The views of a scene show one set of named points, each view turned or mirrored, and shifted as a whole, with a little noise and some points left out.
In the rows, zero is written as 128.

Scene 1
View 1
(206): [128 134  94 144 131 115 117 115  69 117 127 136  93  84 131 197 123 123
 152 148 101 163 167 103 127 101 121 144 113 152 132 159 142  95 104  94
  93 123 144 110  68 151 140  79]
(204): [122 117  80 143 139 150 140 123 103 170 141 146 139 107 106 166  92 114
 131 145 116 104 154 118 125 142 153 168 112 152 186 180 103 107 155  59
  90 101 122  89 115 161  98  46]
(262): [127 109 139 137 128 132 158 173  89 132 185 114 148  94 135 162 122 118
 137 117 117  96 173  67  66 117 118 197 136  92 228 174  68 112 113  80
 104  93 119  88  93 133 149  89]
(275): [140 123 103 148 130  99 108 109  74 107 126 147  79  96 126 185 156 119
 141 145 121 162 158 104 126 110 117 127 121 127 142 141 145  82 100  86
  92 112 133 114  77 144 158  93]
(97): [ 92 175  82 127 103  90 114 119  85 124 109 142  92  99 118 177 123 102
 107 152 109 147 145 173 140 112 141 123 114 146 149 148 101  69  77  82
 110 109 123 123  95 145 119  80]
(157): [111 150 134 138 105  95 115 159  85 114 141 135 104 101 134 173 138 114
  89 117 117 127 158 127  97 111 109 125 148  88 176 137  86  77  81  88
 132  99 122 118  86 128 154  98]
(212): [125 150 129 138 110  99 105 151  81 103 135 126  97 103 130 178 119 116
 103 125 111 144 155 114  93 112 120 100 135 103 161 143 109  77  93  97
 127  97 134 119  75 142 138  86]
(240): [163 105 115 167 141 115  89 114  76 117 120 169  75 111 120 184 153 128
 113 127 131 155 157  97 128 117 104  95 144 105 129 124 160  82 126  80
 107 114 131 108  85 147 162  85]
(112): [119 127 116 143 134 127 153 170  72 107 166 106 143  83 135 180 111 133
 164 132  99 123 167  64  68  75 118 187 119 113 192 177 103 101 128 104
 114  81 133  73  57 137 140  50]
(310): [143 108 107 147 134 130 118 123  90 144 142 146 109 104 115 175 121 116
 124 134 121 128 159  96 113 139 129 137 126 124 171 156 122  99 129  73
  93 105 126 102  99 155 132  79]
(85): [154 111  91 154 155 146 121 125  88 129 130 140 122 117 101 174  99 129
 140 141 124 137 150  82 100 119 151 117 107 131 165 162 153  90 180  80
  98  73 128  78  88 167 107  25]
(80): [ 95 154 129 143 103  91 126 166  72 116 144 131 103  80 152 188 147 126
 110 117 102 125 165 128 111  82  83 164 157 103 163 141  81  89  62  95
 135 123 127 115  73 120 169 102]
(317): [130 138 125 138 126 127  88 135  87 153 139 134  99  90 130 195  61 117
  91 113  91 137 172 109 112 153 127  98 129 139 137 163 117 116 110  92
 119 130 154 139  85 169 114  98]
(287): [126 125  90 161 161 167 133 158  78 145 138 127 152  89 123 192  66 148
 145 124  93 119 163  76  96  87 125 163 125 145 156 179 133 118 188  89
 129  86 144  62  63 164 108   2]
(92): [ 84 172  91 136  97  93 120 136  97 148 113 160 102 108 120 169 136 103
  72 136 122 116 139 193 147 119 125 138 145 124 166 137  73  64  80  63
 129 112 109 116 115 128 127  78]
(261): [ 75 177  59 134 101  82 131 117  92 131  98 162  97 113 111 167 159 103
 102 162 126 132 128 207 160  97 139 146 126 142 161 138  90  50  86  63
 111  98 105 107 108 130 127  60]
(323): [135 122  62 129 130 116 139  83  96 125 121 143 104 119  91 160 136  95
 159 180 138 149 140 125 128 141 182 142  79 158 181 167 131  74 130  63
  52  85 115  97 110 159 107  64]
(348): [124 104  68 142 129 120 150  91  96 158 137 160 111 105 111 162 172 100
 153 168 140 122 152 130 157 138 139 200 114 152 192 158 105  93 109  47
  55 119 107  96 124 140 143  90]
(285): [127 130  55 152 143 137 109  92 100 165  99 176 105 115  94 178 112 115
 112 155 124 133 140 156 164 141 153 123 114 167 136 153 143  85 158  53
  95 105 121  96 113 165  98  36]
(31): [147 111  86 159 143 121 116 103  76 118 122 157  88 106 117 185 152 123
 147 150 126 155 155 102 132 109 126 131 119 135 143 145 158  84 128  77
  86 107 128  97  83 148 146  69]
(320): [138  95  73 144 154 162 141  98  90 174 151 140 128  90 114 184  90 117
 174 152 101 128 175  80 134 149 150 192  94 184 166 192 134 133 152  64
  58 131 136  93 104 174 109  67]
(236): [108 145 132 126 102 103 149 180  98 113 162 115 132 115 123 149 129 105
  96 125 132  98 147 113  61 114 137 149 138  70 233 157  50  71  98  81
 124  66 104  94 100 126 136  78]
(79): [117 162 125 128 110 105  99 147  87 124 134 121  97 101 127 181  80 110
  88 122 101 140 155 124  95 133 138  90 123 118 155 155  98  90  92  94
 126 103 139 130  82 157 115  90]
(355): [ 99 167 104 139  95  77  97 121  76 126 110 157  68  92 138 187 156 109
  85 136 114 148 151 173 153 110 101 119 147 125 132 124 101  70  50  82
 121 136 127 140  93 128 157 117]
(160): [130 130 123 146 116  99 114 135  75 115 141 140  89  89 137 184 146 119
 121 130 118 145 165 105 114 109 103 138 140 111 157 141 117  88  80  92
 105 119 131 116  80 131 165 106]
(169): [147 127 139 154 125 108 108 156  71  95 143 131  97 103 131 181 135 131
 114 117 118 144 158  81  80  93 105 108 143  84 161 138 128  81 115 101
 128  85 132 102  66 138 160  79]
View 2
(287): [151  95 119 141 132 189 144  97 146  93  72 145 138 109 134  79 116  81
 139 149  84 137 156 156 169 171  91 154 101 214 100 167 180  37  86  81
 153 152 182 136 184 120 144 117]
(240): [123 148 126 108 158 106 131  86 145  95  83 130 124 131 116 168  99  70
 138 110 174 119 165 118 138 179 114 151  83 191 118 124 189  88 152 162
 177 138 126 164 122 130 115 132]
(285): [141 148  77 125 161 155  98  63 122 112  93  96 165 173 128 149  74  53
 115 101 123 113 199 116 130 154 135 102  89 168  96 152 227  76 123  91
 128 157 172 165 168 126 116 112]
(275): [122 146 131 110 148 123 143  68 138  85  99 125 105 132 112 161 109  69
 135  90 163 118 164 147 124 170 115 142  95 170 133 107 160  81 163 146
 154 139 145 176 133 113 102 111]
(112): [140  96 161 142 129 190 188  88 163  69  90 138 110  85 136  90 144 107
 136 127  85 140 149 182 145 187  76 163 103 181 134 131 134  71 119 102
 146 125 166 139 151  91 108 109]
(212): [103 127 137 100 181 132 138 103 138  99  84 122 118  95 142 138 121  80
 132  76 117  98 177 133 124 177 106 140 100 181 128 124 134  84 145 141
 143 105 126 147 125  97  87 119]
(85): [123 113 100 138 136 179 125  93 140  78  88 128 135 140 117 117 100  63
 112 135  95 120 153 128 152 166 112 173 109 186  87 131 214  82 109 104
 156 140 167 152 161 119 120 135]
(169): [109 118 148 108 158 129 153 106 153  82  74 137 112  88 135 132 127  88
 140 107 131 114 160 139 136 188  93 170  99 191 123 117 144  88 142 153
 170 112 119 142 118 104 100 130]
(317): [132 143 118 107 196 128 103 120 122 127 104 136 119 104  95 144 107  77
 133  56 111  98 171 105 165 158 117 130 100 230 139 153 141  52 119 116
 130 118 160 160 148  99 102 117]
(206): [131 139 129 113 143 140 144  69 132  93 103 135 105 132 108 139 111  64
 141  87 146 120 162 163 136 162 116 132 103 180 134 121 148  52 149 124
 138 147 168 174 159 111 108  94]
(97): [116 147 116  99 179 141 125  67 116 112  94  90 137 131 153 146 101  64
 129  53 119  90 206 145  99 158 130  89  93 147 126 131 141  74 161 113
 110 126 150 160 151  98  79  92]
(355): [126 166 138  83 197  94 131  69 128 126  91  97 131 116 148 176 105  81
 147  47 167  95 210 132  98 175 119  78  74 162 157 132 128  79 177 151
 124 122 121 164 120 100  76  91]
(80): [140 136 175 104 175 123 173  83 153 107  85 120 121  76 160 137 137 114
 154  75 136 124 190 160 115 195  84 104  75 179 171 141  99  76 156 137
 134 114 126 146 120  89  88  94]
(261): [128 147 117 107 175 150 136  42 129 109  85  67 167 145 187 154  95  76
 123  73 127 100 230 150  75 171 125  61  76 117 124 138 165  97 165 107
 105 134 139 153 146 103  78  86]
(157): [116 133 156 105 188 126 151  98 148  97  88 109 125  84 150 149 127 105
 132  71 119 105 186 131 114 192  91 130  86 175 151 126 123 104 154 147
 138  96 115 144 105  85  75 120]
(348): [172 156 125 160 140 171 145  30 151  80 134  84 143 170 107 171 102  99
 104  93 124 148 183 142 117 183 113 101  72 137 157 132 197 119 151  92
 117 150 183 191 141  98  89 102]
(160): [131 142 154 110 163 123 153  82 148  94 100 123 112 106 123 153 123  94
 139  81 146 124 171 144 127 186 101 133  87 179 155 126 136  88 154 145
 147 124 135 165 121 100  91 110]
(236): [118 102 157 137 177 178 164 103 163  75  91  93 144  81 165 122 137 126
 112  89  53 115 185 129 114 200  78 139  89 157 136 136 134 137 130 111
 126  81 127 127 109  67  64 132]
(320): [181 140 111 168 130 189 127  64 139  93 141 125 121 162  62 135 105  79
 109 105  99 150 149 142 171 159 114 135  96 193 145 149 199  64 110  68
 123 164 224 191 180 108 120 104]
(204): [162 128 108 156 154 191 126  78 141  97 116 102 155 143 113 123 104  93
 106 106  71 131 179 126 147 171 107 119  88 181 127 163 199  88 103  67
 118 141 191 161 166 100 108 117]
(323): [124 139  91 145 137 190 123  47 129  67 125  87 131 179 106 154  93  59
  94  90  97 114 171 140 116 155 134 135 109 132 107 107 205 110 150  91
 119 142 185 182 161 103  86 114]
(262): [160 106 172 161 152 189 180  96 178  72 116 119 126  86 119 117 147 140
 118 107  64 152 154 146 146 208  66 155  81 185 167 145 138 115 115  96
 136 104 163 148 122  70  89 127]
View 3
(310): [ 99  88  97 159 126  76 148 154  75 141 105 147 102 110 114 130 155 123
 149 108 106 157 130 110 153 130 146 125 103 126 145 122 107 102 149  76
  95 122 102 154 152 114 137 144]
(317): [114 102  54 154 117  84 178 165  79 127 105 201 118 145  64 141 147  98
 167 105 113 120 118 107 158 113 147 166 107 122 177 106 108 116 153  91
  94 131 132 147 154 108 135 134]
(320): [ 91 115 116 178 131  76 144 142  93 177  90 144 123  55  99 115 144  98
 151  93  87 172 137 129  85 179 142 161  87  99 160 125 133  87 120  33
  81 111  88 128 167 112  99 116]
(275): [ 99  92  69 125 136  73 157 183  63 120 125 138 114 140 142 154 167 130
 127 136 106 153 122  92 154 117 131 121 107 127 147 112 111  84 154  76
  87  93  72 142 114  87 114 145]
(348): [ 77 111 117 151 143  47 138 134  82 174 137  95 116 100 127 114 137 132
 119 117 108 198 176 122 118 157 140 139 108 116 134 160 130  59 161  67
 104 107  85 135 128 118 110 177]
(169): [113  71  86 134 119  88 154 204  62  96  90 156  88 131 127 152 163 141
 140 123 122 130  93  78 187  94 149  86 111 150 143 121  94 118 141 101
  83 108  95 172 135  94 141 147]
(355): [101 110  35 121 135  60 172 188  66 106 161 146 118 191 105 152 137 141
 122 148 132 136 153  93 177  94 136 152 124 137 177 147 121  68 184 128
 118  97 112 137  85 101 124 191]
(236): [ 92  62 145 127  99  62 152 178  75 124  86 137  69 124  86 123 126 139
 129 105 149 159 133  91 188  99 161  81 120 163 102 187 112 126 136 150
 106 134 147 179 168 115 131 203]
(160): [106 102  76 126 134  70 158 191  70 118 112 154 108 143 116 150 142 139
 123 130 125 146 115  83 161 104 151 113 116 145 152 141 105  94 163  90
  88 100  95 154 111  93 126 170]
(212): [104  75  75 123 117  75 167 195  63 102 111 160  96 156 104 150 154 124
 140 127 129 130 116  90 184  91 140 117 114 142 146 127 109 114 144 120
  99 113 119 158 137  95 125 161]
(204): [ 85  89 123 181 114  76 139 142  86 156 101 129 102  75  93 104 138 114
 165  92 105 162 160 134 131 149 139 149  95 113 155 146 136  92 120  86
 111 131 127 141 173 131 121 136]
(97): [ 84  87  65 123 116  59 170 183  68 114 149 133 110 160 101 141 141 119
 138 134 129 140 169 113 158 109 118 162 115 119 159 144 151  76 138 136
 127 104 122 126 125 106  92 167]
(287): [109  77 117 201 102 107 126 202  83 112  56 149  96  43 106 111 141 133
 179  95 103 126 104 108 135 127 145 130  89 130 189 140 138 104  79  81
  90 106 113 156 161 120 125  97]
(79): [100  81  70 126 107  75 181 183  70 113 110 184  98 161  76 148 150 106
 153 113 126 122 126 104 173 100 139 146 112 131 153 124 116 121 140 127
 106 128 138 150 156 103 118 156]
(31): [ 94  85  82 146 132  79 140 171  65 122 123 121 110 111 155 142 173 134
 141 128  99 157 132 102 148 128 128 121  97 119 151 108 117  82 140  68
  96  95  70 140 127  98 118 130]
(262): [107  94 158 147 115  70 142 180  92 150  54 153  85  77  76 120 116 139
 122  94 135 170 101  87 144 130 183  88 114 163 117 188 100 124 136  93
  73 122 121 181 159 109 132 179]
(157): [104  86  85 118 118  67 167 193  70 106 113 155  93 163  99 148 139 140
 124 127 141 143 122  79 189  90 156 104 125 157 135 156 102 112 166 129
  98 116 123 166 125  99 135 193]
(285): [ 78  83  75 183 119  76 135 137  66 139 150 107 114 112 131 120 170 115
 183 117  93 149 184 142 154 134 108 173  92  90 177 104 146  66 131  92
 140 123 109 127 152 133 122 120]
(85): [ 90  58 112 169 108  96 136 162  64 125  91 129  90  79 140 126 180 117
 176 104  94 147 127 117 156 132 124 119  84 112 142  97 122 110 101  78
  99 123  93 150 183 113 126 102]
(206): [103  98  68 134 131  77 160 195  70 118 111 149 117 119 122 149 153 120
 133 129 110 145 119  99 128 124 131 142 100 121 165 121 129  85 129  76
  84  87  79 133 119  84  96 130]
(92): [ 84  93  76 145 117  57 153 170  73 120 157 119 103 163  91 124 123 144
 142 127 138 146 184 114 181  99 136 155 121 135 168 175 137  70 160 152
 145 118 143 142 117 126 125 195]
(323): [ 66  73 112 126 120  52 151 136  65 162 136 102 103 110 140 128 174 102
 142 118  98 184 175 134 128 154 108 142  94  97 109 115 142  81 122  86
 111 114  83 122 173 106  82 144]
View 4
(320): [112 137 117  54 187 101  87 125 172  71 150 133 121 148 133 128 134 131
 209  91 154 213 141 192 124 125  76 117 135 148 116 130  90 134 149 136
 147 135 147  88 147  50 181 187]
(160): [118 134 149 110 162  75 137 131 102 138 110 137 137 151 154 136 151 139
 199 114 141 113 108 137 123 102 116 106 150 111 149 165  89 124 127 118
 134  93 119 163  84  67 144 128]
(275): [121 130 139  83 139  75 138 122 126 160 120 151 126 140 156 136 141 146
 220 103 154 132 121 154 132  99 128 128 143 119 147 154  86 117 125 108
 135  85 130 158  86  43 150 135]
(97): [ 99 137 171 116 171 109 171 130 120 130 164 161  80 128 138 133 139 130
 191 122 122 112 119 131 147 122 119 140 134  98 143 123 117  85 148 104
 162 115 159 160  85  67 148 115]
(348): [112 155 130  83 183  67 149  93 131 118 177 174 140 141 149 122 135 132
 175  95 123 168 106 144 153 148  94 118 123 153 114 160  53 100 150 135
 162 110 173 111 121  48 177 169]
(204): [ 98 146 125  86 181 132 125 116 164  79 173 149 119 143 120 136 132 121
 182  87 129 171 134 159 119 143  80  93 124 142 128 140 122 110 136 158
 148 136 145  95 131  79 178 164]
(85): [ 98 129 117  64 124 144 115 116 175 124 146 153 117 138 118 154 129 139
 223  59 161 161 160 171 114 123 106  86 133 136 145 137 142 116 103 157
 117 107 114 114 112  61 183 149]
(92): [107 152 155 142 177 117 193 118 107 118 175 165 102 141 139 132 135 110
 158 128  94  84 104 103 131 137 112 127 122 108 144 144 114  85 146 123
 158 120 164 146  84  92 143 123]
(31): [128 131 124  71 130  87 130 116 137 147 128 155 122 142 152 140 131 140
 221  94 151 150 133 160 130 111 122 134 134 128 137 144  87 115 128 107
 133  94 139 142  98  40 156 151]
(261): [107 155 158 126 165 106 203  99 102 126 183 187  81 127 131 135 122 129
 164 107  94  98 123 109 156 151 123 141 116 114 126 131 106  68 152 118
 163 114 177 158  76  71 154 125]
(79): [ 84 127 169 115 168 129 139 155 142 134 138 131 108 142 135 140 162 126
 209 121 147 108 109 143 115  98 106  96 153  91 170 140 144 116 119 125
 140 107 114 153  92  82 147 104]
(262): [ 89 143 147 110 210  81 102 124 112  81 117 126 164 153 126 134 165 155
 162  82 138 140 108 144 122 123  70  20 168 142 127 190  99 140 115 191
 133 112  91 132 109 106 181 137]
(287): [120 124 117  74 143 149  81 125 142  53 105 126  99 146  97 159 114 148
 207  61 143 163 193 173 101 123  91  79 138 134 120 131 160 133 118 166
 106 138  93 119 108  86 172 159]
(355): [124 142 162 135 165  82 179 135  91 149 136 152 110 145 163 129 143 117
 188 148 113  80  93 113 124 107 130 157 132  89 157 144  94  99 146  84
 151  99 156 173  70  70 123 119]
(240): [134 132 115  88 105  99 139 119 138 174 113 150 145 153 163 144 133 130
 225  99 149 114 121 144  96 100 132 129 127 117 169 161 101 121 106 109
 111  79 118 142  88  51 142 143]
(112): [ 98 129 150  92 177  93  91 125 101  80  92 128 123 140 106 148 145 178
 188  63 150 147 157 162 131 113  91  45 173 133 111 161 121 137 118 177
 123 115  83 157  90  87 177 133]
(157): [ 99 138 165 135 173  91 156 136 101 144 125 141 139 147 147 139 163 138
 185 117 131  80  92 119 119 103 111  80 155 102 163 173 110 114 114 136
 136  89 110 167  74  92 145 105]
(206): [123 125 146  83 153  83 117 134 121 122 111 137 102 141 143 137 136 148
 222 105 151 150 141 166 131 101 117 133 148 113 131 133  97 123 138 107
 140 105 130 157  94  45 152 141]
(169): [108 128 143 103 135 102 125 132 116 150  95 136 140 146 140 149 152 149
 209  90 154  99 126 140 107  90 119  76 155 111 160 170 122 128 100 141
 110  84  84 166  77  79 154 112]
(323): [ 81 138 142  60 162 107 152 103 174 145 194 184 106 122 131 134 141 141
 209  77 155 176 128 169 169 135 106 114 131 139 131 125  97  86 134 136
 164 102 162 118 121  35 194 147]
(80): [123 140 165 143 182  68 142 137  63 106  97 130 122 151 144 135 149 146
 170 120 118  85 112 117 121 106 113  96 156 104 136 169  97 122 137 129
 133 103 111 181  67  98 134 116]
(285): [116 143 112  79 132 149 157 107 173 122 186 171  95 137 133 141 112 104
 207  96 126 151 141 150 122 142 113 152 100 128 145 115 126  93 135 117
 141 124 168 102 120  54 161 164]
(310): [108 137 128  89 159 107 125 124 150 122 141 141 143 148 143 136 148 127
 201  96 145 143 118 152 113 115  98  94 136 128 151 159 107 121 120 140
 133 106 125 119 113  70 163 148]
(236): [ 67 146 172 136 196 112 154 122 111 115 151 153 142 138 117 139 167 152
 155  84 122  93  98 118 133 128  88  18 159 122 145 182 129 106 108 190
 140 100 100 151  87 117 178 102]

Which points are out of place in each view (at most two, in the order of its rows)? Write none if all are in place.
view 1: (157)
view 2: none
view 3: (287)
view 4: (31), (79)
